A landscape with many valleys, sampled at points; each row gives a point and its height.
From any point a ball rolls to the lowest of the 5 points nearest to it. It stops when none of these is lower. Distance is the straight distance between rows; heights are no part of it.
<220> (h 64.9): [156 117  87 171 108 133 157 128  88 134]
<136> (h 42.1): [151 188 116 127 172 100 130 119 160 124]
<512> (h 58.1): [ 90  39 121 129 124 174 129 107 120 137]
<479> (h 23.2): [132 198 106  77  93  73  90 181  97 106]
<400> (h 23.3): [122 190 112  62 120  74  82 166 128 104]
<544> (h 60.3): [151 166 144 139 122 112 137 138 120 131]
<596> (h 59.5): [ 81  36 134 135 156 169 127  90 153 131]
<197> (h 25.3): [128 190 139 104  99  74 109 173 106 115]
<50> (h 65.8): [ 97  56 160 141 122 168 125 109 133 128]
<464> (h 67.2): [ 90  19  93 107 141 176 144 106 132 145]
<628> (h 70.1): [162 152  95 166 130 119 154 123 108 123]
<332> (h 73.3): [147 107 109 157 144 149 148 109 136 136]
<86> (h 65.5): [153 187 130 142 113  82 143 145 103 127]
<537> (h 49.8): [136 134 165 152  89 138 132 142 105 126]
<474> (h 43.3): [137 176 128  97 165 106 101 135 167 124]
<309> (h 63.1): [135 121 151 151 108 143 127 119 125 130]
<99> (h 20.2): [133 203 112 101 110  69 105 167 115 120]
<557> (h 62.0): [114 165 161  85 141 112  97 142 166 123]
<461> (h 74.9): [161 114  97 166 126 139 167 122  99 128]
<176> (h 71.5): [103 133 172 122 154 134 113 107 177 130]
<132> (h 38.3): [147 196 119 103 155  82 116 147 142 119]
<501> (h 66.7): [ 74  85 197 141 131 160 108 106 169 135]
<538> (h 42.0): [168 191 106 139 167  90 144 130 146 130]
<184> (h 78.0): [141  59  93 135 114 160 150 122  93 135]
<27> (h 72.9): [118  86 144 147 146 162 132  99 153 127]
<201> (h 50.3): [150 153 127 146 138 122 140 120 135 129]
<344> (h 71.8): [117  70 139 145 122 168 136 104 126 132]
<2> (h 74.8): [ 66  72 178 135 150 161 114  83 165 137]
<188> (h 73.1): [115  35  94 106 114 169 156 125  90 144]
<162> (h 24.3): [128 200  77  64 110  66  79 188 105 103]
<61> (h 58.2): [144 210  97 162 115  72 159 149  83 120]
<451> (h 30.2): [135 182 139 101 122  98 122 153 130 124]
<248> (h 43.0): [161 201  93 142 147  74 142 149 122 125]
<303> (h 43.4): [138 163 163 130 103 114 124 141 116 134]
<69> (h 20.6): [150  98 107 153 116 158 159 115 105 139]
<456> (h 73.9): [ 98  33 100 106 121 175 147 116 100 143]
<508> (h 64.2): [125 134 162 142 136 145 119 115 146 133]
<599> (h 30.6): [157 145 109 150 170 125 143 110 152 129]
<350> (h 54.1): [129 109 170 152 111 157 130 124 126 129]
<155> (h 25.5): [138 130 124 146 164 133 140 110 155 133]
<49> (h 57.2): [147 141 126 167 107 131 144 137  95 126]
<256> (h 45.7): [135 166 145 111 147 117 123 127 162 132]
<216> (h 26.4): [129  62  88 128 140 166 147 113 124 141]
<234> (h 60.4): [ 95  94 194 139  93 161 112 116 131 137]
<122> (h 65.9): [122  48 127 129 102 171 146 113 104 138]
<475> (h 59.7): [108 127 188 125 107 133 111 134 137 131]
<422> (h 40.5): [100  46 103 130 155 168 143  94 141 135]
<109> (h 68.2): [126  66 137 147  87 162 140 119  99 132]
<327> (h 63.0): [117 170 115  51 147  95  68 153 168 107]
<414> (h 35.4): [150 163 127 137 153 120 133 114 148 121]
<227> (h 62.2): [101 120 193 129 120 142 106 118 150 140]
<452> (h 75.8): [154 163  96 168 107 103 162 144  83 128]
<316> (h 29.5): [125 176  77  49 130  78  66 166 147  95]

Where does a ball stop that starts at each point below?
<2> -> <216>
<501> -> <99>
<538> -> <155>
<628> -> <155>
<136> -> <155>
<50> -> <216>
<344> -> <216>
